Each row is a point on a tangle of strands that fork, close into loops and nearly touch. The rows are in no order.
Two points are linked if the straight distance between their rows is under 615. Some points are linked to none.
J692: -72  -9  358  -57  -119  196  114  57  146  -28  -128  200  97  -152  66  -269  -61  42  -18  -160  244  33  47  44  -162  -248  76  -27  59  -142  51  135  -1  -93  -25
J362: 47  82  -70  183  61  -101  72  -44  -47  -165  168  38  -150  -25  -43  202  88  216  -50  91  -252  203  -140  217  82  119  154  -321  -332  356  71  -240  268  232  -58
J439: 32  75  260  -122  -68  70  -24  -180  112  274  94  219  150  39  -15  -295  -9  -104  -116  -40  87  31  -104  13  153  -65  304  -177  16  -52  201  174  63  59  -188
J226: -191  -66  -325  -5  -23  -111  -106  -153  -158  150  105  -46  99  70  -131  269  -219  -156  26  45  -176  -112  -104  -230  290  38  232  -44  -204  5  25  -154  -91  186  -75
J628: 8  43  71  -241  137  48  -124  -176  28  208  8  177  8  -8  11  -37  -88  -243  -89  -102  -144  -15  -232  -30  252  91  299  -181  -197  105  93  192  45  317  12
J984: 82  204  -110  -95  103  92  7  -160  -30  101  176  -39  -31  62  27  139  4  -15  36  -101  -314  110  -97  108  160  203  253  -107  -186  311  265  107  136  212  40
J407: 222  24  2  -28  -7  -23  47  51  -64  108  32  -157  -239  245  89  -475  338  260  87  -215  0  28  -118  63  -75  101  -257  12  173  56  128  81  109  -75  5
J986: -33  -284  -115  185  -170  32  59  118  -155  -72  90  78  43  182  -66  21  175  144  77  157  -13  110  -84  64  -136  -46  -33  -242  -394  119  63  -225  249  77  -146
J553: 73  -119  61  -23  -220  -47  320  233  171  -16  -109  -19  -111  93  68  -259  -19  89  -65  68  291  -57  -106  -239  -103  -71  -364  -7  221  -127  -123  135  46  -156  18
J77: 31  100  -242  -183  -77  -163  123  -158  -51  208  5  87  -194  196  -68  115  -144  -46  6  -133  1  -89  15  -152  332  195  241  -178  -63  12  0  -51  31  196  216
J465: 260  130  187  41  26  -207  -22  -267  152  164  -78  95  -30  -18  77  -126  -261  -69  -117  158  84  -58  -2  149  369  -114  29  -66  283  -7  -72  9  -118  -289  -263
J533: -66  261  -90  126  66  -31  31  -229  27  101  133  -324  34  221  -55  136  -93  212  -118  216  -374  27  -74  186  280  31  224  -295  13  303  190  -16  18  104  -69
J88: -170  -121  -67  139  -227  166  66  164  109  -117  30  -22  201  -134  -90  -71  -181  -151  65  -136  122  -168  32  -277  -71  -221  -23  -59  125  -148  -58  -32  -155  -185  51
J213: 64  -188  -126  -27  -117  173  88  353  -148  -194  -68  0  -76  268  131  -61  51  200  -16  20  135  7  -70  -70  -304  61  -355  304  10  -202  89  -45  78  65  168
J57: -59  -333  -308  115  -155  -81  60  110  -94  -149  127  -114  -59  93  -101  -17  -21  -220  26  295  60  -130  -97  -347  107  -2  -105  63  -99  -184  -206  -246  -218  78  -29
J179: 294  96  369  29  -95  -138  3  -357  192  230  -107  197  -84  -55  99  -313  -49  -50  -95  61  180  24  -39  40  296  -128  19  -42  296  5  -30  88  -52  -210  -135
J125: 106  54  69  -348  171  -200  -42  33  128  -52  73  24  -444  99  75  -86  168  4  -36  53  110  120  -28  -7  190  234  -88  183  -21  98  -21  61  188  188  296
J824: 67  75  116  203  -8  52  96  36  20  22  -161  1  18  -359  20  40  -62  145  -5  43  86  12  134  137  -173  -135  -298  25  164  6  -117  167  -102  -520  -29
J402: 317  86  -22  155  -69  -150  114  -34  -140  126  33  -219  -101  194  14  -446  200  300  99  -88  -6  12  -58  56  62  23  -162  -164  346  19  185  125  11  -198  -68
J393: -6  -191  -66  80  -225  152  136  426  120  -159  -86  -118  -17  31  27  -10  -140  121  5  -41  184  -103  55  -142  -318  -73  -327  188  158  -165  -44  42  -90  -181  156
J458: 4  -203  5  -136  46  -41  -4  70  73  -176  -2  88  -88  26  -30  -49  56  -238  -122  113  71  -6  -143  -92  72  126  -61  72  -254  66  -103  -73  39  183  -2
J915: 19  94  -119  18  -27  -166  -111  -162  -79  263  -45  -40  160  58  10  63  -263  -19  -116  194  -61  -258  98  -59  406  -77  153  -72  156  -68  -59  -25  -98  -111  -137
J561: -49  152  -141  24  157  27  32  -117  60  -29  192  55  -122  -12  -2  233  -84  76  -72  44  -306  194  -187  129  203  167  207  -226  -214  389  164  -60  84  219  -53
J288: -74  -87  438  54  -90  146  33  -12  205  84  -215  291  -20  -228  63  -175  -82  60  -127  -52  165  -3  -17  86  -51  -179  72  -153  -51  -227  -45  235  18  -137  -206
J381: -80  -220  157  119  7  65  -5  28  107  37  59  179  61  41  -86  -79  139  -84  -148  -9  -51  101  -70  83  -75  -60  187  -169  -286  -98  33  33  147  154  -176
J508: 65  209  113  -254  50  164  -97  -107  -94  167  147  9  27  152  55  -215  270  107  69  -272  -59  81  50  60  -105  77  157  170  -12  106  361  103  81  70  65
J882: -223  -34  -170  213  66  81  -237  -24  -6  -174  -18  86  243  -286  86  497  -9  -231  26  2  -131  70  39  -69  -99  -7  43  8  -115  89  -153  -182  -180  99  -66
J298: 19  193  -98  -193  -67  56  -153  89  -198  -60  -68  17  131  -24  -91  -99  -62  -154  320  -117  128  -247  257  -253  -66  36  -251  204  200  -72  132  12  -189  -108  211
J310: 108  49  138  107  82  -187  -51  -160  134  66  -123  44  18  -210  70  122  -287  -70  -168  176  21  -147  -15  125  347  -34  38  -12  161  90  -187  -13  -195  -290  -294
J845: -61  -93  -40  13  23  224  -67  265  69  -324  -9  -53  109  -96  -122  69  -133  -137  53  6  171  -65  61  -118  -284  -82  -120  235  123  -170  -215  -24  -163  -37  229
J928: 109  -6  258  -144  10  -130  -66  -81  151  92  -64  194  9  -60  19  -253  -9  -102  -216  -34  156  2  -172  -84  186  -130  184  -152  0  -21  -70  165  9  114  -138
J174: -104  6  47  -6  -71  225  29  282  32  -184  -98  13  27  -50  30  -63  -72  -6  107  -164  130  -23  127  -58  -353  -122  -136  163  137  -180  -24  -40  3  -10  164
J892: 102  -222  -161  103  -48  -275  277  90  -42  -66  57  -143  -210  254  -110  -33  67  84  -99  229  1  26  -153  -62  117  -1  -210  -68  -119  -89  -148  -145  11  6  -98
J144: -104  -24  -228  -242  0  106  -143  -143  -61  155  81  161  36  2  -12  34  -148  -243  82  -127  -118  9  -180  47  131  158  351  -45  -243  89  186  129  -27  303  84
J802: 0  -271  207  102  -25  -92  207  18  172  31  -145  111  -240  34  -116  -194  94  63  -272  138  80  3  -299  170  -22  -53  -107  -156  -119  -59  -205  20  86  79  -291
J551: -78  -122  252  -8  -11  207  47  140  232  -223  -41  220  -109  -144  36  26  -79  -10  -155  127  249  -52  44  61  -322  -154  -178  248  120  -155  -339  149  81  129  173
J328: -167  153  -284  31  18  -36  58  -285  -55  210  62  8  -71  278  -39  131  -328  36  -105  51  -309  -126  -34  -4  326  111  389  -201  -45  128  103  33  72  233  70
J545: -146  43  -217  50  -189  167  -54  109  -119  5  71  -136  337  -42  21  -109  -93  -96  246  -197  -72  -16  96  -169  -52  6  98  -5  39  -194  305  -43  -138  -173  78
J570: 5  71  -153  7  18  -195  141  -125  -77  60  141  -64  -282  288  -202  -23  -84  -7  -44  42  -148  -107  -44  -90  365  136  183  -149  -30  4  47  -122  202  212  35
J673: 54  -53  201  131  106  -7  53  -161  87  113  -95  35  -105  -126  22  -43  342  140  -74  11  -83  227  -21  318  -92  28  11  -198  -42  38  -34  122  119  5  -150
J780: -239  -357  -244  239  -89  -17  71  93  -134  -149  90  -129  126  -35  -102  140  -35  -49  11  229  -23  -97  -137  -206  -69  -64  -47  -8  -70  -146  -169  -283  -298  34  -145
J98: 142  387  -208  -124  93  -75  -29  -117  -195  100  104  -177  -150  117  20  11  150  128  226  -167  -175  -26  90  43  140  360  44  95  119  123  199  179  -18  -97  120
J623: -63  165  -339  62  -24  -205  -23  -83  -192  8  62  -239  247  -149  -66  221  -60  -103  26  84  -171  11  96  -132  95  141  -25  11  8  39  105  -49  -179  -204  -36
J913: 268  189  -119  27  -65  -210  101  37  -167  -25  -87  -186  -112  30  120  -227  108  50  148  -20  141  -148  188  -226  127  80  -291  49  307  -95  -69  7  -108  -356  73
J492: -245  -177  45  222  -70  306  -25  132  195  -179  -21  67  200  -146  -6  38  -232  -120  73  -129  208  -158  38  -97  -175  -240  123  -50  28  -332  -222  -34  -45  -43  -9
J786: -68  -7  -53  9  -92  -69  9  -86  -28  266  105  -110  275  96  -163  -90  -177  -100  -88  137  -89  -198  -19  -143  241  -118  215  -44  31  -113  21  -44  -29  35  -249
J101: 80  35  253  -195  63  82  -81  64  105  -251  -62  50  -74  -127  -16  20  -29  -42  -134  55  308  -38  102  148  -323  -138  -166  380  255  -44  -250  92  -33  4  265
J195: -139  -379  -24  244  4  -52  -41  55  -42  -127  -7  144  18  -100  10  212  63  -58  -67  205  -72  77  -118  31  -85  -19  87  -206  -323  -53  -205  -244  57  165  -212
J335: 117  72  -127  99  -16  -99  43  -82  -103  71  -18  -191  154  21  -48  -55  121  144  -15  60  -75  61  18  87  13  1  -101  -74  98  28  40  -4  -74  -307  -126
J264: -332  -163  -20  98  61  328  -164  86  52  -45  -31  115  313  -161  10  106  -119  -263  110  -117  -6  -20  -19  -136  -100  -79  285  -55  -125  -110  60  -95  -88  123  -19
J644: 38  179  22  70  -13  44  -6  -108  -83  95  3  -16  303  -128  45  48  -96  5  58  58  -50  98  164  67  -42  18  15  -11  75  85  168  100  -162  -372  -61
J256: 228  93  14  112  127  -8  193  -82  -40  -62  163  -162  -179  181  -32  -223  220  217  25  -51  -136  72  -163  133  143  42  82  -241  3  135  251  6  185  75  -99
J558: 118  221  32  181  66  -35  -12  18  -268  67  136  -201  54  169  121  -62  364  433  175  -247  -208  117  20  187  -158  134  -196  52  10  187  221  68  -19  -192  -34
J569: 102  127  264  151  38  41  -57  -189  133  -1  -223  99  -22  -446  73  87  23  -20  -87  87  69  85  116  283  -96  -5  -154  27  106  85  -217  155  -12  -343  -90
J366: -225  -84  -462  -133  -2  -36  -153  -104  -116  43  -12  -18  85  -4  -39  245  -192  -302  219  -95  -29  -95  -96  -192  235  147  210  1  -91  -108  -122  -125  -195  250  130
J191: 83  -124  60  93  -153  -147  261  101  94  91  -148  -101  -175  45  -18  -212  42  146  -139  198  255  -125  -174  -51  82  -108  -341  -57  200  -85  -199  16  -60  -203  -190
J773: 143  -33  169  -268  29  -195  114  183  122  -98  76  90  -390  211  201  -252  202  41  -149  102  199  109  -103  -18  105  162  -214  274  38  -51  -81  94  147  171  201
J117: 84  136  193  -283  185  46  -98  7  57  -37  -75  50  61  -163  47  -143  171  -45  -43  -164  134  -8  123  151  -117  -26  -48  263  74  139  74  85  40  -51  194
J387: 45  -141  -154  184  53  -319  174  106  -42  -155  139  -157  -247  121  -237  158  -80  189  -118  273  -161  86  -145  43  193  76  -126  -156  -222  145  -161  -278  80  17  -45
J543: 36  255  138  -214  246  57  -164  -138  -63  83  -34  -10  146  -177  154  2  222  -8  14  -152  26  115  97  301  8  75  82  198  41  250  174  179  39  -11  177
J428: 275  189  -73  54  12  -281  29  -72  -79  112  27  -228  -228  130  25  -257  203  206  90  -23  23  -11  87  -6  171  110  -156  -43  309  -29  -8  -21  -29  -258  1
J803: 28  -156  -4  232  -34  -347  152  -41  88  202  105  -195  94  76  -219  -133  -91  183  -166  300  -143  -171  -80  161  211  -133  -36  -96  26  -46  -152  -159  -19  -92  -311
J35: -232  -416  108  124  -88  223  -4  141  13  -38  -16  281  78  117  5  -85  10  -40  75  -61  76  96  0  -29  -135  -152  146  -179  -315  -157  108  -37  210  223  -76
J914: 100  121  -75  -263  177  -253  46  -56  73  110  -46  10  -347  95  -27  -40  121  -80  -80  -44  10  12  113  -103  329  229  46  28  6  33  -27  118  115  75  283
J293: -136  34  -9  66  70  182  -247  -102  -18  55  -135  44  332  -314  119  270  -170  -177  -102  -23  3  -8  44  84  -103  34  150  -25  37  92  22  53  -167  -69  2
J747: 57  -92  73  -79  211  -245  0  68  171  -121  -45  82  -196  -28  -56  -47  -17  -99  -168  16  -1  25  -101  -41  200  45  -43  -35  -61  30  -279  6  -5  68  -103
J568: 153  82  341  4  -176  7  101  -129  132  126  -82  201  -75  -109  147  -368  -44  9  49  -41  208  95  -11  25  73  -170  -103  -47  255  -85  74  175  -12  -341  -48
J512: 59  95  -315  -255  160  -138  -111  126  -66  -201  -58  -115  -152  59  42  202  -39  -103  135  48  -25  -75  98  -164  77  279  -232  378  0  20  -54  -55  -153  82  292
J327: 97  301  -122  -80  -107  7  36  -269  -133  305  94  -201  4  292  -52  -98  -88  42  43  92  -168  -113  108  -56  230  54  214  -229  132  10  217  98  -2  12  -7
J391: -134  81  -86  -328  -59  59  -193  30  10  -4  -123  204  -2  -128  83  0  -186  -356  198  -144  192  -282  92  -280  26  117  56  114  133  -94  -4  92  -96  212  303
J238: -3  107  427  -136  148  89  -48  -158  194  32  -265  219  -32  -371  112  -76  28  -4  -109  -38  176  24  211  328  -218  -135  -41  213  135  51  -160  68  164  -131  107
J43: -49  3  -156  -103  12  131  -267  160  94  -265  24  57  92  -202  -91  84  -194  -367  86  -6  207  -180  -17  -178  -83  -8  -86  245  181  -13  -273  51  -227  -31  243
J669: 99  332  -122  24  88  -205  -62  -79  -100  40  90  -260  -11  -21  56  155  155  111  58  0  -224  142  114  84  179  243  16  -14  178  186  127  136  -134  -237  38
J910: -294  -311  177  155  75  289  -204  133  142  -157  -51  252  129  -166  -15  115  -106  -160  158  -124  118  0  22  -52  -176  -192  206  14  -120  -182  -151  -86  21  171  -44
J277: -131  -151  7  -104  -116  -38  -40  64  89  -118  11  119  69  19  -103  -107  -71  -245  -53  20  176  -168  -113  -329  52  -92  9  -68  -12  -155  -68  -31  -139  152  -116
J974: 4  84  -64  95  92  -47  -170  -24  73  -172  -57  -70  93  -391  -17  199  -271  -199  -66  54  76  -212  12  -92  26  -7  -77  105  124  16  -313  -5  -193  -140  -46
J923: 55  162  -227  -267  -164  -196  91  -21  27  192  -122  157  -211  206  -43  31  -24  -124  -71  -136  76  -227  79  -244  267  301  182  -3  0  -53  -49  -48  -42  196  406
J218: -11  -107  44  75  127  -40  -33  -114  77  24  67  115  29  -98  -45  128  48  -97  -171  6  -173  125  -116  168  28  67  214  -145  -295  130  -52  -37  76  180  -168
J610: 43  183  -10  -266  213  -8  -8  -110  -25  51  201  34  -203  73  -12  -51  140  -18  37  -189  -127  101  -124  68  105  197  148  -5  -133  269  275  90  191  279  196
J72: 50  -51  59  165  -4  -275  13  -79  123  113  -67  -74  115  -96  -120  -40  -195  99  -121  257  -1  -200  -53  159  245  -191  -37  66  128  -128  -242  -88  -170  -272  -369
J51: -108  61  -172  10  154  -114  -171  -37  26  56  -11  -13  83  -201  124  331  -61  -74  -43  -154  -150  142  -61  136  202  149  150  47  -162  279  -72  27  -37  99  69
J765: 85  152  53  161  47  114  50  -280  67  116  160  -167  103  92  -29  45  72  147  -111  149  -255  208  -78  252  32  55  230  -278  -93  238  153  28  46  58  -113
J862: 138  251  22  104  -16  9  0  -35  -225  52  170  -17  -35  146  129  114  427  344  199  -99  -202  251  158  330  -225  83  -99  106  -8  233  146  -74  73  26  -44
J989: -159  -323  137  9  22  295  -86  117  107  -298  27  231  -135  -13  58  239  -121  -29  -2  152  140  106  5  87  -337  -180  -136  237  -7  -201  -254  38  66  298  146
J253: 136  332  -186  1  -151  -37  -65  -346  -101  399  22  -79  73  225  75  -35  -230  -49  -21  134  -70  -216  200  -15  397  8  222  -122  145  54  20  -13  -56  -163  -1
J487: 126  78  240  33  -114  135  -2  -271  167  214  26  81  58  90  -3  -391  99  79  -225  52  -1  151  -124  208  80  -77  261  -327  66  70  149  132  36  -52  -184
J413: 117  61  215  62  174  39  -55  -208  120  -23  -86  137  83  -361  142  50  -196  -102  -138  117  60  7  8  97  30  10  37  45  155  103  -152  121  -170  -281  -185
J755: 106  -283  -208  59  -77  37  151  348  -92  -45  25  -97  -89  308  77  -102  167  130  66  -5  74  2  -115  -177  -218  59  -350  128  -131  -14  93  -101  122  -31  35
J204: -158  -481  -31  308  -48  91  -16  133  12  -260  -141  148  -48  -22  50  279  -2  18  -62  256  56  7  -111  -21  -260  -69  -83  -93  -217  -152  -314  -71  108  90  -194
J138: -237  -148  87  78  -33  219  71  127  30  -58  -104  74  124  35  82  28  -44  -7  193  -149  14  149  172  49  -280  -127  88  -60  -172  -203  117  -34  191  117  -10
J980: 84  188  111  -260  164  120  -66  -100  -99  50  203  4  -109  52  18  -25  332  74  58  -273  -77  108  -36  250  -32  57  64  178  -105  281  279  55  198  246  119
J220: -126  -43  -301  -225  -1  65  -194  -21  -45  -7  -51  67  74  18  -66  91  -48  -255  168  -89  -66  -25  -117  -187  93  127  105  68  -142  8  144  -21  -57  238  117
J490: 47  123  -21  -343  -166  151  -169  107  -45  -76  -11  123  48  -70  7  -39  -175  -311  208  -134  250  -258  194  -380  -103  18  -73  173  250  -100  68  11  -108  -14  336
J904: 12  304  28  -5  69  -14  -77  -49  -170  -28  109  -2  124  -50  168  367  355  192  159  -172  -198  240  262  253  -288  109  -126  175  -45  250  151  -103  22  72  -56
J18: -105  191  -276  29  32  -84  -31  -93  -80  29  80  -165  163  -118  -9  327  -7  -65  -54  -21  -238  102  -11  -26  51  130  129  -46  -157  203  74  -5  -162  -30  -4
J995: 113  372  -104  6  3  -23  -36  -56  -310  83  177  -211  39  219  -39  -191  145  143  270  -230  -144  -22  109  -59  -49  214  -36  59  86  8  330  91  -50  -202  56
J550: -48  170  52  60  -34  318  -147  -74  3  97  -61  -17  386  -218  150  149  -219  -92  70  -29  -12  45  207  61  -164  -40  102  12  64  20  200  124  -237  -264  36
J940: 227  25  128  -152  43  -218  75  148  58  -55  -31  -22  -304  114  127  -338  270  173  -17  -86  121  61  -62  -22  -32  96  -253  129  129  21  -41  163  106  -39  60
J92: -119  -28  -103  -28  -50  204  -62  48  -25  72  47  32  307  -68  -25  -29  -12  -187  122  -48  2  9  -12  -125  -76  -65  183  -85  -91  -113  245  -34  -79  -57  -48
J631: 20  -149  -211  8  -43  -231  113  122  -61  -127  52  -155  -135  120  -11  -38  55  -116  -4  144  45  -44  16  -263  57  57  -233  69  22  -167  -117  -60  -77  -52  55
J206: 62  -51  255  225  -42  38  71  -191  131  231  -125  45  22  -28  -16  -200  65  170  -163  78  -15  177  -59  329  -51  -115  132  -284  53  -96  42  230  86  -119  -257
J534: 35  180  -153  79  125  -122  -135  -135  -52  -50  -129  -101  187  -365  46  269  -269  -128  -59  54  -19  -59  107  39  69  123  -44  63  125  160  -145  34  -249  -374  -40
J992: -44  -58  190  -11  20  244  61  205  -63  -184  -132  -154  24  2  72  167  -182  152  242  -165  51  101  270  48  -434  -269  -94  167  74  -280  -107  -57  118  34  227
J626: 131  49  350  5  -70  49  151  44  94  121  -206  82  -165  -142  160  -284  71  265  58  -126  229  29  55  61  -126  -221  -251  64  212  -73  32  138  -2  -338  62
J945: -35  -240  49  -110  -28  246  -96  190  -189  -246  -21  173  -29  151  82  98  152  17  108  0  29  133  40  78  -316  -90  -95  165  -212  34  86  -243  153  273  84
J878: -187  88  -158  -36  222  71  -259  -105  -54  -88  -96  75  242  -331  138  363  -61  -302  -8  -113  -90  125  11  85  -38  85  117  81  -128  210  -80  58  -91  84  63
J143: -201  -116  382  47  58  65  7  0  173  -12  -220  242  -139  -275  32  20  4  66  -108  17  154  -28  1  145  -251  -112  -80  -50  -18  -163  -271  229  118  24  -92
J540: -38  -11  22  223  77  -271  110  -99  99  105  112  -156  -8  100  -219  56  -171  154  -150  206  -224  -46  -156  171  294  -18  106  -131  -71  70  -110  -203  5  15  -213
J661: 24  45  10  -172  -49  -57  -20  29  6  -87  -72  30  74  -142  30  -84  -18  -213  -6  -11  94  -165  78  -221  30  10  -65  63  175  -28  20  96  -76  -179  12
J337: 12  73  79  -41  152  28  -117  -156  156  172  31  59  117  -14  1  55  -46  -138  -160  -21  -151  80  -168  120  156  3  305  -116  -102  124  -2  194  -26  70  -129
J377: 228  -11  94  -151  204  -104  28  100  -8  -229  20  -106  -275  92  89  32  248  134  -108  -4  13  183  -18  250  -57  171  -277  248  -47  193  -40  -44  152  99  143
J214: -85  22  10  71  -12  -10  16  113  -24  -185  -49  -56  99  -48  54  191  208  96  86  -82  -116  161  214  83  -314  -68  -222  62  -70  18  14  -103  51  -85  -14
J287: 16  172  -158  22  -87  67  90  -205  -58  103  282  -276  112  304  -172  -134  12  6  55  13  -276  -46  -5  -32  138  57  224  -210  36  88  375  13  90  74  -73
J427: 41  -108  77  137  -31  -92  11  97  79  -170  -21  27  102  -247  -78  5  -230  -177  -137  54  160  -224  -60  -168  -2  -109  -155  50  122  -160  -342  77  -211  -156  -71
J548: -147  -186  -167  190  22  -30  -112  30  -71  -57  57  -26  141  -193  22  367  -38  -212  -28  123  -123  10  -134  -38  49  7  138  -38  -265  42  -150  -269  -134  129  -113
J170: -57  229  -172  -178  -177  100  -156  -5  -177  128  -3  -82  184  13  -2  -86  -42  -57  330  -168  -5  -124  205  -214  -19  143  -32  119  100  -84  359  33  -138  -197  164
J350: 77  -228  -218  83  -169  -46  140  209  -162  -220  127  -95  -11  290  -33  -21  175  97  133  124  -30  35  -128  -102  -143  23  -200  -58  -259  49  161  -210  64  15  -19
J500: -112  11  129  -202  152  130  -99  68  -19  -136  -40  119  57  -124  21  53  153  -126  27  -173  50  84  106  80  -168  3  -50  205  -66  57  81  -46  33  101  160
J438: 124  53  -196  114  18  -307  33  -28  -170  -39  -12  -359  80  -28  -131  147  -40  79  -37  101  -157  38  42  13  163  112  -107  -26  43  5  -101  -124  -152  -283  -80
J748: 18  -177  -41  6  -42  221  86  304  -73  -125  -131  -53  -175  179  108  197  -33  311  71  79  87  111  100  -2  -428  -94  -379  257  98  -210  -69  -61  100  -25  136
J443: 38  255  -45  41  50  143  -12  -127  31  76  196  -121  127  106  56  225  213  75  64  -66  -347  220  15  187  -23  129  168  -110  -121  288  244  87  8  11  24
J991: -54  52  381  -190  126  71  -55  -24  72  -149  -195  106  -75  -193  -5  98  28  117  -59  -52  217  6  205  277  -382  -186  -184  287  178  -32  -151  95  147  -77  181
J152: 156  59  -140  -13  -18  -178  91  219  -107  -181  23  -188  -116  121  9  -168  122  82  44  -8  36  -94  99  -172  -53  136  -366  159  121  -125  -41  2  -93  -221  126
J361: -57  -76  -108  95  61  -73  -153  -166  -8  174  73  -159  176  103  -141  145  -192  -128  -94  142  -195  -72  -147  -34  297  -57  350  -127  -124  8  -5  -84  -68  128  -277
J938: 51  -163  73  190  -42  -207  266  -20  96  174  -207  -115  -212  26  -130  -190  80  222  -204  201  50  66  -241  163  47  -85  -227  -169  48  -9  -171  0  28  -61  -222
J528: -50  9  -53  -60  -207  -153  -31  28  -39  74  -38  121  -4  55  -108  -87  -56  -256  52  118  265  -297  44  -441  248  -17  63  -120  108  -221  -84  -35  -101  86  -11
J775: 38  0  -4  113  76  -284  77  -82  114  135  160  -80  -186  217  -204  -180  -109  129  -147  117  -132  -109  -121  31  422  -21  94  -134  51  -44  -75  -163  163  189  -115
J622: -104  -141  126  -123  65  78  -134  126  154  -142  -56  178  -36  -93  -33  -14  -92  -293  -66  -29  147  -105  -77  -140  -35  -34  62  74  -61  -20  -143  17  -72  188  -5
J736: -91  -57  29  -238  50  64  -273  13  105  18  -100  231  50  -209  37  -1  -114  -390  53  -117  212  -186  -118  -217  107  3  141  72  -12  -51  -144  199  -168  246  158
J891: 68  -19  77  -82  42  240  -46  272  -179  -204  -49  -130  -105  81  74  227  -136  182  144  -41  52  168  115  -83  -552  -203  -174  301  171  -205  -71  -139  76  38  273
J798: -140  -212  308  72  107  43  2  -22  107  -11  -230  173  -245  -146  30  132  132  131  -52  149  35  143  38  238  -232  -62  -233  58  -11  -32  -197  164  218  23  -88
J8: -116  -379  -87  219  -122  -69  152  59  -40  31  128  -62  98  96  -134  -74  -25  23  -89  230  -3  -147  -194  -165  17  -245  -54  -106  -110  -163  -139  -282  -98  23  -259
J563: -19  267  133  -186  168  75  -163  -138  -177  -1  -12  -60  202  -109  108  226  229  121  33  -206  -54  230  235  182  -242  -13  -8  223  63  205  231  10  -20  31  115
J241: -84  157  -273  82  62  -90  52  -226  -42  189  165  -214  -53  231  -65  206  -245  203  -69  188  -343  -108  66  63  359  181  234  -219  81  148  159  -122  7  140  39
J47: -28  179  137  -210  -4  191  -59  130  -95  75  51  56  160  4  33  -277  83  -25  127  -321  45  39  119  62  -128  -38  78  115  45  -47  337  135  47  -19  91
J324: -3  -43  -156  95  -96  106  132  -13  -78  101  275  -143  176  200  -137  -121  74  9  26  -88  -172  66  -65  -77  -75  -54  191  -202  -103  -22  317  -63  82  -3  -119
J907: 88  263  -258  -255  68  -171  1  -33  -34  87  -125  143  -334  174  3  41  55  67  12  -218  34  -97  193  -112  174  395  69  130  81  10  0  54  3  73  451
J961: -212  -371  93  185  50  226  -180  101  150  -359  -45  239  -71  -118  26  279  -64  -107  -5  227  109  -23  -62  18  -210  -115  -50  60  -132  -122  -379  -39  58  261  -69
J929: 11  -57  -90  251  41  -324  86  -72  -49  -56  90  -96  -51  34  -167  271  -18  165  -206  139  -189  154  -143  98  170  67  50  -109  -154  170  -85  -311  -33  -86  -162
J547: 35  -23  177  110  -28  56  156  85  101  8  -249  8  -142  -127  40  -97  73  199  -86  -49  190  2  93  104  -250  -128  -328  61  183  -68  -155  187  4  -294  15
J19: -87  -260  -100  243  -148  118  171  4  -132  68  112  -32  175  159  -20  43  156  38  76  44  -139  126  36  -46  -159  -151  113  -260  -326  -52  192  -163  127  14  -200
J875: 33  28  215  -288  125  96  -70  -50  -152  -73  52  136  -91  81  50  28  306  33  -38  -202  3  163  72  222  -248  -47  -20  238  -167  98  124  -70  214  244  131
J185: -37  -69  -35  77  -208  -29  101  116  60  -185  54  -17  43  -30  -39  -114  -254  -108  6  96  262  -234  21  -386  -15  -108  -166  28  234  -171  -222  -17  -105  -157  64
J477: -145  -51  60  78  -57  201  57  188  -41  -67  -103  -139  173  37  192  79  -69  144  414  -227  -62  206  246  98  -325  -279  5  51  -45  -278  108  -32  176  99  63
J365: -77  -203  -237  -67  -55  -105  -57  -98  -4  180  120  34  -77  193  -150  58  -174  -196  -36  58  -123  -193  -147  -237  352  -34  329  -196  -220  -57  -41  -208  96  389  -112
J896: 30  -29  -247  -125  -41  -69  16  1  -233  24  140  -82  -121  197  -152  -78  124  -113  185  -2  -77  -48  -30  -252  126  120  2  -66  -161  -49  148  -65  104  58  46
J230: -64  63  314  -228  -101  193  70  217  79  57  -101  80  59  -36  112  -365  92  72  105  -288  123  0  113  -9  -167  -223  -6  102  69  -112  170  74  44  34  131
J659: 76  256  -122  93  -32  76  20  -7  -162  71  224  -192  94  131  -7  13  254  215  154  -165  -301  100  8  69  -47  198  51  -42  -55  206  348  31  -46  -149  -14
J799: 50  -116  86  -25  -217  182  293  434  197  -10  -196  -16  -99  -20  42  -141  -150  263  -14  15  361  -130  36  -138  -220  -117  -301  82  196  -195  -126  80  1  -166  163
J46: 102  -129  -6  110  -70  20  74  69  -90  -199  115  109  -70  43  -44  30  217  197  21  139  -122  172  -81  185  -92  1  103  -300  -401  274  37  -235  359  259  -117
J514: 100  20  209  -155  161  -180  2  -60  221  -23  -59  160  -209  -118  -34  -207  99  -63  -166  19  162  -3  -142  23  152  52  21  93  83  91  -164  111  78  47  -9
J800: -129  -232  131  174  -241  36  219  134  145  130  -117  50  80  29  -67  -235  -190  111  -113  29  187  -152  -102  -69  -35  -292  -4  -96  57  -202  -46  45  -59  -91  -236

A piece is two or more points that can be reached from each other along the links. Count, over all rows, the pieces, the separate loops (a circle has one, a figure eight two, a Y none), the forks (points with three links) and the tips (points with one).
pieces | 4
loops | 5
forks | 13
tips | 11

How many points has the smallest loop of links through each point below? Write none if it is on no loop.
J644 | 9
J179 | 9
J117 | 13
J628 | 26
